A landscape with many valleys, sampled at points; each row gives a point and its height.
From any point a ball rolls to the lowest of the 4 points nearest to it. It stops when none of these is lower. Distance is the straight distance between rows; heights are no part of it.
(720) (h 375): [153 119 171 135 143 116 183 142 137 128 166 116 109 165  78  81 163 155
 136 102]
(250) (h 214): [115 180 138 119 134 148 135 103 167 214 120 140 166 112 115 118 109 163
 150 102]
(1162) (h 396): [155 119 148 127 125 115 148 132 110 116 122 105  73 128 131 132 139 139
 123 125]
(568) (h 411): [104 106 139 138 110  97 100 118 123 172 130 152 126 112 123 100 126 150
 107 139]
(989) (h 361): [177 178 134  91 153 175 150 136 112 111 103 117  90 134 149 177 135 131
 196 106]
(659) (h 162): [ 82 111  94 159 148 127  81  96 151 230 136 184 186  98 104  88 100 142
 136 107]
(561) (h 216): [ 93 137 134  74 157 132  89 140  64  63  79 117  74 107 152 147 142  85
 115 176]
(147) (h 227): [124 147 138 139 143 129 140 107 166 202 152 136 152 125  81  95  96 170
 144 109]
(29) (h 218): [108  71  81 117  72 157 134 154 129  36 141 124 134 145 191 154 166  87
  91 148]
(1164) (h 392): [156 152 173 102 128 153 124 145  77  90 104 105  76 114 150 163 127  81
 123 146]
(809) (h 374): [146  86 169 143 108 117 159 153  97  40 162  98  64 167 133 151 156 115
 106 131]
(701) (h 122): [113 170 102  96 150 134 100  75 121 171  79 144 172  95 136 150 105 119
 127 115]
(1015) (h 220): [ 86  77  95 109 139 117  72 125  89  66 128 117 140 142 174 143 120  98
  94 188]
(157) (h 249): [139 202 138  82 156 165 123 117  98 107  91 132  90 120 147 163 118  91
 156 143]
(480) (h 490): [159 203 148  94 160 148 125 120 130 175 121 141 126 123  98 117 116 147
 195  96]
(124) (h 370): [107 142 144 140 139 119 107 116 139 142 124 133 129 104 123 123 125 128
 121 117]
(1091) (h 426): [205 131 122 171 106 129 203 170 161 128 200 116 140 175  86 137 175 169
 130  72]
(819) (h 244): [112 161 165 105 149 131  90 112 102 147  82 134 137 102 128 122 104 133
 159 119]
(967) (h 130): [185 134 139 135 124 136 195 149 153 153 155 118 110 171 109 123 143 152
 138  95]
(3) (h 288): [125 132  97 115 110 138 157 112 153 120 102 114 182 108 185 144 125 109
 142 129]
(856) (h 478): [137 135 163 112 156 116 113 102 113 159 123 112 106 132  88 106 106 164
 144 109]
(522) (h 394): [128 139 164 102 151 103 115 132 107 112 122 114  94 129  96 105 141 140
 145 126]
(16) (h 224): [109  72 157 154 114  71 113 152 142  97 162 126 117 127 119  83 135 134
  69 150]
(995) (h 484): [170 119 152 157 145 119 165 127 151 147 171 140 112 144  59  94 126 180
 143  81]
(1186) (h 262): [122  97 129 137  96 109 121 138 132  86 137 121 103 151 123 119 136 133
 100 126]
(409) (h 144): [113 105  87  95 101 160 141 145 114  79 123 131 139 128 213 151 143  89
 112 178]
(549) (h 165): [105 151 146 113 168 125  71  99  53 120  60 126 119 105 137 137 100  87
 136 158]
(335) (h 252): [109 141 161  68 189 137  66 133  61  81  72 122  86 107 137 167 113  66
 132 168]
(494) (h 304): [170 130 131 109 128 119 172 157  77  66 140 102  82 161 149 173 172 100
 129 131]
(23) (h 281): [163 119 132 154 110 122 190 152 155 133 160 119 112 155 105 126 128 160
 137 101]
(280) (h 103): [132 162 149 130 134 128 109  99 146 199 103 135 149 105  94 100 117 150
 155 122]
(517) (h 77): [105 123 115 112 103 147 124 149 112  60 103 110 119 114 188 138 139  74
  99 156]
(235) (h 265): [138 179 115 146 123 139 147 109 175 183 144 129 152 120  96  98 107 153
 158  89]
(798) (h 420): [151 114 176 134 112  97 156 149 141 107 161 103 103 155  93  92 172 149
  90 111]
(1032) (h 145): [124  98 122 100 101 141 106 123 108  87 118 112 112 153 178 138 126 113
 104 165]
(609) (h 235): [121 192 112  95 114 167 130 101 115 123 106 116 131 108 170 145 125 122
 173 146]
(742) (h 389): [172 159 133 152 105 134 191 135 194 189 156 148 146 144  92 111 137 174
 135  90]
(1120) (h 542): [171 201 128  98 130 170 172 132 125 117 114 122 101 121 136 181 136 102
 164 106]
(64) (h 335): [184 125 132 147 110 104 215 141 157 120 168 105 118 177  97 137 177 165
 116 101]
(1048) (h 194): [ 99  77  80  94 129 131 112 125  95  79 108 116 161 136 167 134 128  78
  97 161]
(420) (h 364): [168 114 125 123  88 125 191 154 114  42 163 120  76 151 150 204 175  98
 130 123]
(1103) (h 266): [126 167 153  92 157 132 105 119 102 128  96 118  95 109 128 124 113 125
 143 122]
(60) (h 91): [ 91 161  73  92 141 164  97  83 121 154  84 148 191 104 167 156  98  92
 146 112]
(224) (h 260): [158 141 142 108 131 160 166 152  99  71 120 126  60 137 156 187 163 120
 150 101]
(1079) (h 93): [ 95 140  64  91 181 145  51  96  43 116  70 133 155 113 153 163 106  65
 111 162]
(1038) (h 125): [101 169  78 115 145 159 136  88 142 183 112 139 189 107 153 132  99 127
 140 106]
(302) (h 191): [131  94 147 142 113 103 123 147 164 133 133 126 116 128 114 109 133 156
 101 144]
(1035) (h 101): [ 94 132  78  84 129 179 110 119 103  97  89 129 162  85 195 165 116  79
 125 168]
(367) (h 193): [ 86 152  86 182 166 124  90  81 140 218 105 172 196  93  87 110  87 132
 130 112]
(741) (h 422): [162 102 135 184 111  97 180 164 182 141 177 144 126 151  81  82 136 183
 102 104]
(841) (h 261): [ 82  76  95 179 110 103  87 133 174 163 122 169 181 141 131 102 129 122
 101 153]
(573) (h 169): [ 97 138 126 121 177 111  92  92 116 165  97 131 154 105 124 144 109 116
 151 126]
(723) (h 105): [155 142 126 124 102 151 167 146 121  91 134 102 105 149 162 162 155 129
 144 103]
(489) (h 106): [ 92 149 117  90 132 144  71 109  90 128 100 141 144 126 159 157 112  95
 138 147]
(55) (h 527): [144 177 149 109 160 140 150 115 137 139 132 117  95 151 108 138 121 141
 155 103]
(1008) (h 128): [147  73 166 146 110  69 122 159 130 118 181 149  92 139  81  86 140 148
  97 120]
(678) (h 221): [107  80 111 155 100  95 130 147 166 124 152 146 183 146 157  93 139 122
  90 153]
(966) (h 430): [149 177 156  89 172 135  96 102 122 195 104 119 117 122  80 101 105 163
 186  92]
(121) (h 177): [ 78 109  91 144 129 114 100  97 132 159 106 112 193 118 138 109 107 127
 133 123]
(759) (h 414): [118 119 162 141 156  92  82 107 121 171 119 140 121 107  93 115 119 138
 121 144]
(791) (h 124): [ 94  96 101 172 147  98  59  99 142 187 139 147 180  98  83 110  93 132
 126 122]
(242) (h 474): [171  92 173 150 126 108 162 156 150 129 173 123 108 166  47  93 168 178
 112  95]
(1197) (h 416): [147 159 172  55 177 134  93 147  76 125 105 114  88 119 104 128 108 120
 161 130]
(1135) (h 242): [122 119  86 133  90 140 125 132 132 119 132 131 174 123 173 134 128 105
 115 136]
(176) (h 110): [123 157  83  77 142 199 120 109  99 118  76 143 137  98 183 169 111  80
 138 135]
(245) (h 155): [ 93 158 150 129 172 125  74  92 130 227 105 146 149  91  67 116  86 166
 156 102]
(1112) (h 289): [135 167 114 132 102 154 145 108 130 122 130 114 140 127 158 143 173 115
 145 128]
(1101) (h 156): [122 114 110 125 111 160 160 152 130  57 149 109 127 133 184 152 157  94
 110 148]
(553) (h 45): [122 127 143 159 178  99  72  90 140 220 130 149 159  89  80  93 100 155
 142 132]
(555) (h 247): [118 135 127 150 109 121 122 138 193 159 149 132 144 143 115  98 120 155
 120 118]
(198) (h 417): [135 108 170 115 118  90 131 148  96  66 128 106  76 134 127 117 144 128
 115 137]
(80) (h 234): [141 119 149 116 103 160 141 142 102  67 128 106  89 149 172 172 171 114
 143 145]
(1031) (h 357): [157 125 118 178  89 124 193 145 158 115 175 113 142 178 135 109 146 146
  97 128]
(43) (h 312): [123  89 118 163  97  99 140 137 177 171 143 165 155 128 107  90 103 171
 114 122]
(105) (h 319): [123 126 128 123 118 125 134 113 139 112 139 132 129 121 137 133 112 136
  99 139]
(28) (h 346): [147 154 178 117 157 131 133 114 148 183 137 148 112 134  61  73 116 180
 180 108]
(41) (h 294): [157 135 150 122 130  97 135 134 147 133 139 122 119 138 123 111 142 144
 125 104]
(1148) (h 401): [170  82 156 126 122 133 173 165  90  22 122  97  45 169 165 178 159  97
 133 128]
(880) (h 117): [ 99 158 126 151 184 120 102  93 139 216 124 148 167  97  86 120  83 140
 151 111]
(1075) (h 315): [137 141 110 123 111 186 151 131  98  68 124 133 107 121 166 193 149  82
 144 128]
(125) (h 642): [146 191 109 118 134 153 159 104 143 142  88 110 136 117 122 152 115 135
 137  95]
(1189) (h 67): [100 149  66  91 142 176 109 119 107 132  93 139 186  93 187 158  99  76
 147 144]
(524) (h 349): [147  89 105 199  83  91 167 151 203 153 169 148 168 155 127 120 118 174
 105 137]
(1168) (h 147): [112  51 136 162  98  81  93 166 160 125 183 147 161 142 105  97 132 160
  83 168]
(1169) (h 428): [138 145 179 147 162 105 105 123 121 198 133 123 106 113  72  98  93 164
 152 121]
(1192) (h 179): [120 166 130 113 140 145 110 121  85  91  95 132 115 102 158 123 114  87
 152 142]
(502) (h 286): [122 119 105 163  67 121 164 148 177 124 155 138 162 146 140 123 131 134
  97 111]
(303) (h 413): [163 156  99 109 137 204 151 140 107  71  88 123  90 118 162 207 119  71
 172 148]
(1014) (h 178): [ 99  75 139 156 115  92 102 133 131 103 137 141 118 119 129  93 145 131
  94 162]
(514) (h 139): [ 99  67 102 213 134  92  84 146 157 207 168 167 150  95  95  80  91 148
 113 140]
(777) (h 276): [103  80  70 153  53 125 153 145 156  71 157 126 145 148 198 157 167 124
 105 131]
(957) (h 102): [138  90 169 141 133  95 110 126 121 121 134 128 107 109  91  89 142 139
 112 160]
(350) (h 267): [ 92  84 108 159  81  95 138 152 141  91 143 113 155 154 161 125 144 108
  96 164]
(169) (h 320): [132 130 119 159  98 129 173 137 198 177 154 147 178 153 118 113  98 163
 141 106]
(1174) (h 423): [171 182 138 115 142 154 190 117 166 172 161 125 117 151  78 120 127 162
 171  66]
(1122) (h 138): [118 139  93  88  89 159 146 151  89  89 109 120 122 109 180 137 141  89
 104 144]
(483) (h 308): [132 125  95 123  91 105 152 133 127 116 129 129 124 142 151 119 138 129
 105 139]
(293) (h 229): [111 110 113 100 148 106  92 112 121  95  97 109 129  91 134 142 119 103
 112 162]
(792) (h 514): [175 139 207 106 164  96 121 126 131 130 120 117  76 126  64  87 125 165
 155 149]
(151) (h 219): [139 129 126 146 109 149 175 146 111  75 158  94  90 159 162 178 159 129
 121 103]
(650) (h 154): [ 87 131  91 152 159 124  67  81 116 172 101 155 170 111 122 134 106 121
 131 128]
(689) (h 203): [104  78 126 120  96 112 135 143 110  64 139 124 112 142 167 128 143  85
  91 148]
(398) (h 167): [112 122 123  88 152 168  90 124  78  71  90 126 117 120 166 165 137  71
 108 178]
(756) (h 560): [145 108 179 167 134  95 116 153 162 168 155 151 117 132  67  67 127 186
 135 110]
(425) (h 84): [131 172 136 107 139 178 133 124  98 126 109 126 106 130 145 140 125 124
 152 122]
(695) (h 57): [117  45 123 193  98  85  99 159 175 168 181 172 148 127  92  74 116 179
  72 122]
(618) (h 123): [ 56 106 100 100 173 120  58 104  63 135  90 118 157  88 128 158 107  86
 129 149]
(301) (h 200): [100  98 108 138 127 117 101 108 135 133 135 131 166 108 131 107 114 102
 108 156]
(1133) (h 329): [150 109 147 151  87 114 151 159 126  96 160 109 103 148 134 127 162 148
  98 132]
(1173) (h 380): [162 147 158 136 134 139 167 129 136 148 114 107 119 145  86 121 127 167
 146 107]
(1188) (h 168): [ 90 126 104 170 124 110 104 121 160 196 145 153 172 122 121 112 106 142
 131 114]
(965) (h 314): [144 112 139 125 126 136 172 159 135  62 155  82  81 169 128 150 167 125
 113 127]

Call two points neighbours if one is among the 4 nearest of the other. Go from one point of each pair to the other, from neighbour to neighbour, staying as low as possible. Name the highest point that can't be avoided.
(1189), (553) -> (650)
(1189), (425) -> (1192)
(957), (280) -> (1014)
(967), (553) -> (1031)
(553), (695) -> (514)
(517), (1189) -> (409)
(280), (553) -> (880)
(1189), (1079) -> (489)
